A landscape with many peaks, sampled at points; each row gives a point and its height.
A climber steps from a point to the highest of its 2 nearest points, and stops where none of them is higher. Distance is the straight distance between rows; heights are no part of it.
darek: [ 25   3  58 -20  12   2 -18 -20 -11  -1   3  -1 -13 -48  -4  32 -29   5
 -48  33  15   2  18]  (h 28.9)
zavar: [ 13 -14 -70 -17 -27  26 -26 -14  -8  30   0   9   5  34  -4  -1  18 -40
  10 -54  -4  11 -12]  (h 14.2)
Kis: [-34  33  24 -35   7  13  24  16 -17 -18  39  11  21  10  -4  18 -10 -13
  16  62  -1  -8  10]  (h 43.3)
Seb: [ -3  23  81 -21  46   2  -3 -10 -21 -11  13  -8 -37 -42  -2   6 -35 -17
 -39   5  -1 -10  40]  (h 23.3)
bulag: [ 39 -21 -16  16  19  12  14  -5  27   3 -16   8 -61 -20  22  16  34  17
 -37 -46 -38  -7  -7]  (h 76.3)
det: [-22  14  26 -54 -12  13   5   2 -29  -4  24 -18  32 -10  -6   7 -47 -18
   0  46  35   7  39]  (h 51.0)
zevag: [  1  15 -68  22 -48  13 -22  43  -2 -28  28  18  45  28  22  18   6 -10
  28  -4  -7  -3 -26]  (h 9.3)
nafi: [ -5  -1 -50   1  -4  12 -17 -15 -22  15 -14  10   2   6 -20 -12  20 -38
   0 -35  12 -16 -34]  (h 11.8)
rirav: [-23  21  18   6  13   5  25  -8 -16 -48  53  26  -1 -65 -15   5 -19 -33
 -36   0 -18  -9  26]  (h 19.6)
lup: [-33  41  -4 -29  -1  27  -8  10 -25   6  29   5  43   4 -19   5  -1 -16
  26  57  13 -34 -23]  (h 39.0)
takop: [ -9   8  36  -4  18 -17  59  -7  28   3  29   8  12 -25  -1 -19 -31   3
 -45  20  11  38  20]  (h 63.7)
bitu: [ 20  -1  33 -13 -13 -26 -22   7  47  22   9  41 -14  48  11  10  20 -11
  23 -25 -34  30 -20]  (h 44.7)
Muso: [ 21  11  29 -17  -7  -2 -17  13  43  51 -19  -5 -24  59  11  -7  17 -13
  12 -16 -23  -8 -32]  (h 46.5)
Pugof: [-10  18 -23  16 -24 -31 -31 -14  -3  19  -2  30 -10 -17 -17 -23  19 -27
 -14   1  -6   4 -30]  (h 9.2)
kabef: [-31   0  -6  11  11  39  -1   7  -7 -36  16  19 -36 -15  -9 -43  23  18
   2  -3 -62 -35 -15]  (h 30.6)
liroz: [ 24  -2 -66 -19 -22  25 -20 -14 -18  29  -7   7  -5  34  14  26  39   5
  22 -50 -14  39  -9]  (h 16.2)
tavi: [  4 -31  12  -6  22  -4 -19 -15  -7  26 -57 -33 -21  31 -37 -61  -5  18
   8 -21  -1  20 -34]  (h 79.8)
ramed: [ 30  -8 -45  -8 -48 -17 -22  -7  27  45   7  30 -11   5  14  90   5  20
   2   5 -10  18  33]  (h 50.3)
vudi: [ 18  -4  43 -12 -34 -12 -41   1   3  13 -11   1   9 -31   4  30 -43   7
 -23  43  15 -10  -5]  (h 35.5)
Dek: [-13 -19 -21 -17   8  48  49  -5 -16   0  -4 -42   3   6   0  -7 -18  32
   5  -6   6 -15  15]  (h 30.0)
Mapo: [-28 -12   0  11   4   9 -49  27 -20 -54   6 -11  -9 -67 -40 -53   3  20
 -22  -7 -10 -48  14]  (h 59.0)
gili: [ 34 -33   0  18   2 -31  -7 -29  18  20 -37   4 -33 -10  21  29  25  20
 -12   3  31  17  17]  (h 85.6)
sigu: [-30  14 -47 -11 -28  37 -18  -4 -42 -11  14  -2  29  -7  -9  21   9 -13
  19  34  26 -44  -9]  (h 31.9)
kipob: [-10 -29  30  -6  29   5  31 -12  13 -10 -23 -35 -12  39   8 -46  -9  -2
  16   7  -4  27  33]  (h 88.0)
Supib: [ 15 -36 -66   4 -28  24   7 -11 -12 -12  -5  10 -19  19  40  17  32  23
  20 -28 -22  37  30]  (h 19.2)
taduf: [-11  26  12   1   8  27  12  17 -13 -23  15  16   9 -15 -22 -12  -2   3
   8 -22 -45 -37 -54]  (h 25.8)
lur: [ 22  13 -46 -33 -23  16   8 -12   6  46  21  17   7  24   9 101  -1   1
  21 -12  11   8  36]  (h 57.8)
Sapes: [-15  12  53  -8  35  -9 -29   3 -28 -16 -17 -19   1 -14 -27 -39  -3 -18
  11   2   8 -22 -15]  (h 85.3)
zonup: [-26 -13  12  12 -20 -25 -11   6  -4 -70  17  19  10   3  12   1  -8 -22
   3  20  -4  43  66]  (h 66.9)
paz: [ 30 -23  33  16   2 -37 -53   9   3  -6 -53 -28  -9  -1  -4 -11   5   0
   1 -38  28  -1 -25]  (h 78.4)
Vas: [-28  30  15  16  70   5  57 -21 -38  -7   4  -8  -2 -13 -13 -25  29 -14
  13  13  10 -21  -9]  (h 93.2)
tuli: [-14  52  29   7  18   0  21  32  -3 -13  16   9  33  14  -6 -13  17 -10
  46   3 -38 -37 -62]  (h 23.6)
pir: [ 29   9 -11  12 -39 -36  -4  -8  36  20  20  56  -9 -15  13  73   1  34
 -16  31  14  22  10]  (h 44.6)
bop: [ 60 -35  -6  20   3  -9  -4 -10  24  -1 -21  -8 -47   6  43  46  30  36
  -8 -15  -4  10  24]  (h 81.7)
tilov: [ -2  10  30  18  67  -7  49  18 -10 -41  12 -47  12 -24   6 -17  23 -14
   4   6  19 -44  13]  (h 87.7)
vimol: [ 10  -6   7   6   1 -32  -1  20   7  19 -28 -36  35 -45 -39 -19 -33 -11
 -32  -2  50  -2 -42]  (h 77.2)
vela: [ 19   4 -34   4   1  -1 -32 -19  14  73 -27  25 -16  21   1   4  28  35
   4  16   4  11 -40]  (h 7.0)
mopem: [ 47 -18  -6  17  -3  -7 -51  -4 -33   5 -58 -22   2  -8 -17 -12  -2  32
  13 -51   9  12 -63]  (h 74.8)
semur: [ 11  18 -39 -30  -6  33  22 -21  27  60  -1   8 -25  38  13  39  13   0
   2  -7 -13 -12  19]  (h 50.9)
Gar: [-11  -8 -12 -24  -5  50  63 -35  10  18  -4 -10  10   0  -4  -1 -28  45
 -17  33 -15   2  15]  (h 26.3)
soneg: [ 10  -9  73   7  31 -27 -45  -7  -7  -7 -34   3 -17  -1  -9 -22   0  -8
  10 -23   1  -4 -16]  (h 81.6)
fisul: [ -1  12   1  14 -16  -8   6 -19   9  16  -3  31  12   9  10  -2   0  68
  30  28 -34   8 -57]  (h 5.4)
Mefek: [-21  22  52 -20  48  10  11 -21 -31 -16  26  14 -23 -73 -32 -22 -24  -9
 -38   2 -20  -9  33]  (h 18.6)
Kugif: [-18   7 -41  24 -43 -12  34  18  48  -8  33  32  14   9  10  -7  -2  27
 -15  49 -29  23  -9]  (h 37.2)
sig: [-31  23  43   4  38  -7  20  16 -15 -25  26 -12  10  11  -2 -23 -12 -64
   7 -21  11  10  47]  (h 76.2)
mol: [-10 -31 -25  -6  10  42  36  -2 -18 -36 -12 -42   0 -37 -22 -32 -22  39
 -21 -20  10 -26  28]  (h 36.1)
zud: [  9  15  46  -7  -3 -29  35  25  31  -6  17 -23  46   0   1  -6 -30  -5
   2   5  22  36   8]  (h 56.4)
ruta: [-58  -4  21  -5  44  10  22  -4 -18 -31  10 -21 -19  13  -1 -49  -5 -15
  10  14  -5  -3  50]  (h 84.9)
Sopo: [  5  -9 -32   2 -25 -34 -49 -18  12  62 -29  34 -11  14 -13 -14  15  -2
  -5  -6   6  29 -34]  (h 7.7)
fubob: [-27  -7  29  -6  11   6 -75   6 -42 -43 -12   7 -16 -22 -30 -47  -5 -28
  -6 -21  -6 -55   5]  (h 76.4)
vesi: [-21 -12  34   6  -5  11 -35  -7 -13 -29  -5  30 -36  35  24 -15   3  -8
  21   8 -41  17  25]  (h 49.5)
dazub: [ 16   8 -17 -23 -19 -17  14 -16  12  39  12   6  24  13 -13  50  -9 -26
  14 -28  31  29  47]  (h 66.7)
nidiv: [-17  -7  -3 -10  -6   5   0  -8 -10 -24   9  12   7  37  28  20 -10 -44
  25 -15   6  48  74]  (h 79.5)
Tizo: [ 29 -15  -7   0  23  11   2   5   0   3 -15 -30 -35 -11  21  26   7 -29
 -17 -26  24 -45  14]  (h 82.6)
nebom: [ 26   4 -25   6 -23   8  -9  24   5  24 -12 -36  24  12  14  33  -2  29
  18  18  36 -27 -40]  (h 46.8)
mer: [  5  24  36   8   6 -33   9  15  38 -22  25  44   5   7  16   6   5 -27
  12  -7 -43  19  -7]  (h 41.6)
Fogin: [ -1 -10   3  12   9 -43  36 -24  18   5  14  30   3 -55   4  -7 -10   9
 -48  33  16  39  36]  (h 71.8)
kes: [-17 -15 -54  30 -44  11 -22  32 -16 -51   3 -16  33  26   7 -27  25   6
  27  24   6 -12 -17]  (h 16.3)
lugur: [-18  12  34 -14  28   3  26  -5 -22 -29  26 -35  27 -25  -6   7 -38 -50
 -17   7  41   9  67]  (h 64.5)
ludu: [ 27  17   7  -2 -19  -7 -23  36  35  35  -1 -19  39  18   9  34 -27  18
   9  -9  12 -19 -41]  (h 49.3)
lafif: [ -6   9  33  -7  27 -10   0   3 -20 -16  13  12   2  34  23  21  -5 -72
  28 -34  21  31  60]  (h 71.7)
Zumit: [  6  -3 -30 -10   8  -3  62 -13   9  18  26 -13  24  -7  11  47   3 -12
  -4 -17  42  39  58]  (h 58.4)
Vuf: [ 21 -36  10  21   3 -31  12 -36  16   4 -17  11 -14 -57  12  13   6  20
 -45  12  36  34  27]  (h 79.7)
Maraf: [ -1  21 -19  32 -29 -38  24   9  53  14  34  30  21 -20   2  28  -5  26
 -14  33   1  16 -18]  (h 40.6)
sofis: [  1   0  39 -23 -10  -3 -41   6 -17  17 -17 -22  17 -18  -4  17 -28  26
   4  73  32 -29 -25]  (h 40.5)
sorok: [ 21  28  39 -10 -13 -31  15  31  42  26  20 -13  53  14  17  27 -34  -4
  33   5  10  24  -8]  (h 52.6)
ludo: [-22 -36   8  -5  -8  30  -9 -35 -13 -21 -18  19 -48  14  28 -23 -11  28
 -15  24 -30   7  37]  (h 43.2)
Suna: [ -2  17  29  12  70  -9  -3 -20 -57  -8 -12 -21 -20 -38 -41 -24  21   5
  11   1  25 -36  -8]  (h 89.4)
budo: [-33 -26  18  -1 -19  -6 -29   6 -11 -57   3  16  11  21  12 -35 -10   0
  29  25 -16  20  21]  (h 56.3)
Sumiv: [  6   0  11  16  58  12  38  20  -4 -10  -2 -55 -23  -8  12   7  20  -4
  -8 -13  25 -56  11]  (h 83.0)
lat: [ -3 -42  13  -3  -9  -8  16   3  35   4 -14 -20 -23  44  17 -22   8 -10
  -9  -5  -7  24  35]  (h 93.0)
meban: [  9   4   0 -26   0  26  17   8  28  48 -13 -28  -8  72   9  13  21 -13
  24  -7  -5 -17 -18]  (h 48.0)
Lebo: [ -2 -23 -47  23 -17  13  15 -26  -6 -27  -5  13  -6 -24  13   1  11  43
   6  -4  -9  18  -3]  (h 24.3)
ruto: [-18  19   4   7  -9 -34 -10   7 -12  42 -24 -14  40   5 -45 -37 -24  -6
   5  -4  34   9 -50]  (h 75.8)
der: [ 13 -36 -42  12 -11 -12  -1 -10 -11  22 -49 -37  -5  38  -8 -60  17  18
  -2 -42   7  37 -17]  (h 77.8)
Lim: [-13 -10  10  -8   4  -4 -16  -9 -17  35 -32  -3   5   7 -51 -58 -21  13
   3 -12 -26  12 -52]  (h 78.1)
Nisi: [ 12  15  -2   6  24   6  13 -25  14  45 -34  12 -27  11 -12 -15  16  49
  -4  22 -35  -5 -55]  (h 6.3)
senu: [-27  18  16  -3  -2  10   1 -14  -2 -25  38  54 -17 -18  -3  -5 -33 -44
 -31 -27 -41   6  32]  (h 29.1)
kefil: [-23 -27  -4 -18   7  45  -1  -6  -7 -29   0  -1 -49   8   7 -29  13  27
  -9  29 -46 -36   5]  (h 36.2)
Tuf: [-10  21  16  17  -6  -8  19   4  28 -28  36  60 -23   3  27  35  -1 -26
 -10 -16 -63  -3   4]  (h 37.5)
zezub: [ 35 -10 -22  21  -8  20   6   6  32   7  -8  -4 -42 -20   5 -17   5  10
 -37 -57 -46 -15 -37]  (h 72.3)
gima: [  6   2 -70  34 -39   7  30  -1   6 -23  24  36   0 -11  30  19  30  48
  -1  19 -34  12 -21]  (h 30.7)
zuzif: [  4 -13  -8   4 -16 -19 -20  18  23  25 -18 -33  22  -9 -36  -7 -18 -50
 -37 -20  57 -17  -4]  (h 86.1)
maku: [-11 -33 -23  23  15   2   5  -3 -27 -42  -3 -26  -4 -62 -36 -46  -7  27
 -43 -13   4 -30  -1]  (h 45.1)
lepe: [ 10 -14   5   9  10 -16 -16   6  -1   7 -13 -37 -17 -12  -7  15  15 -56
 -37 -33  48 -28  13]  (h 76.5)
Vizel: [ 14  24   8  -2 -16  -4 -13  19 -10   8  -6 -15  59  11   5  35 -19  34
  34  70  52 -14 -23]  (h 43.9)
poz: [ 28  18 -68  13 -54  11 -26  56   8  20  41   9  27  42  34  35  33  12
  24 -22 -14   5 -37]  (h 5.3)
kili: [-13 -20 -40   3 -22  20 -28  24 -40 -33  -8 -22  19  32  14   0  22 -16
  41  24  36 -29  13]  (h 22.8)
tomol: [ -5  48  -1  -4  12  -7  24  11  17   7   6  24  34  32   1  -9  23   8
  58 -24 -44  19 -66]  (h 22.3)

Call two points neighbours if one is among the 2 nearest of the other. Go from one point of each pair to the other, from neighbour to neighbour, staying as high as possible. Name the lowest point that can't be avoided.
zuzif and Vas | lepe
nidiv and sig | lafif
tavi and zuzif | ruto

For each start below, name the point where the climber stops.
nebom | gili
Seb | gili
kes | sig
taduf | nidiv
nafi | dazub
poz | dazub
Gar | Vas
Dek | Vas
mer | dazub
Kugif | dazub
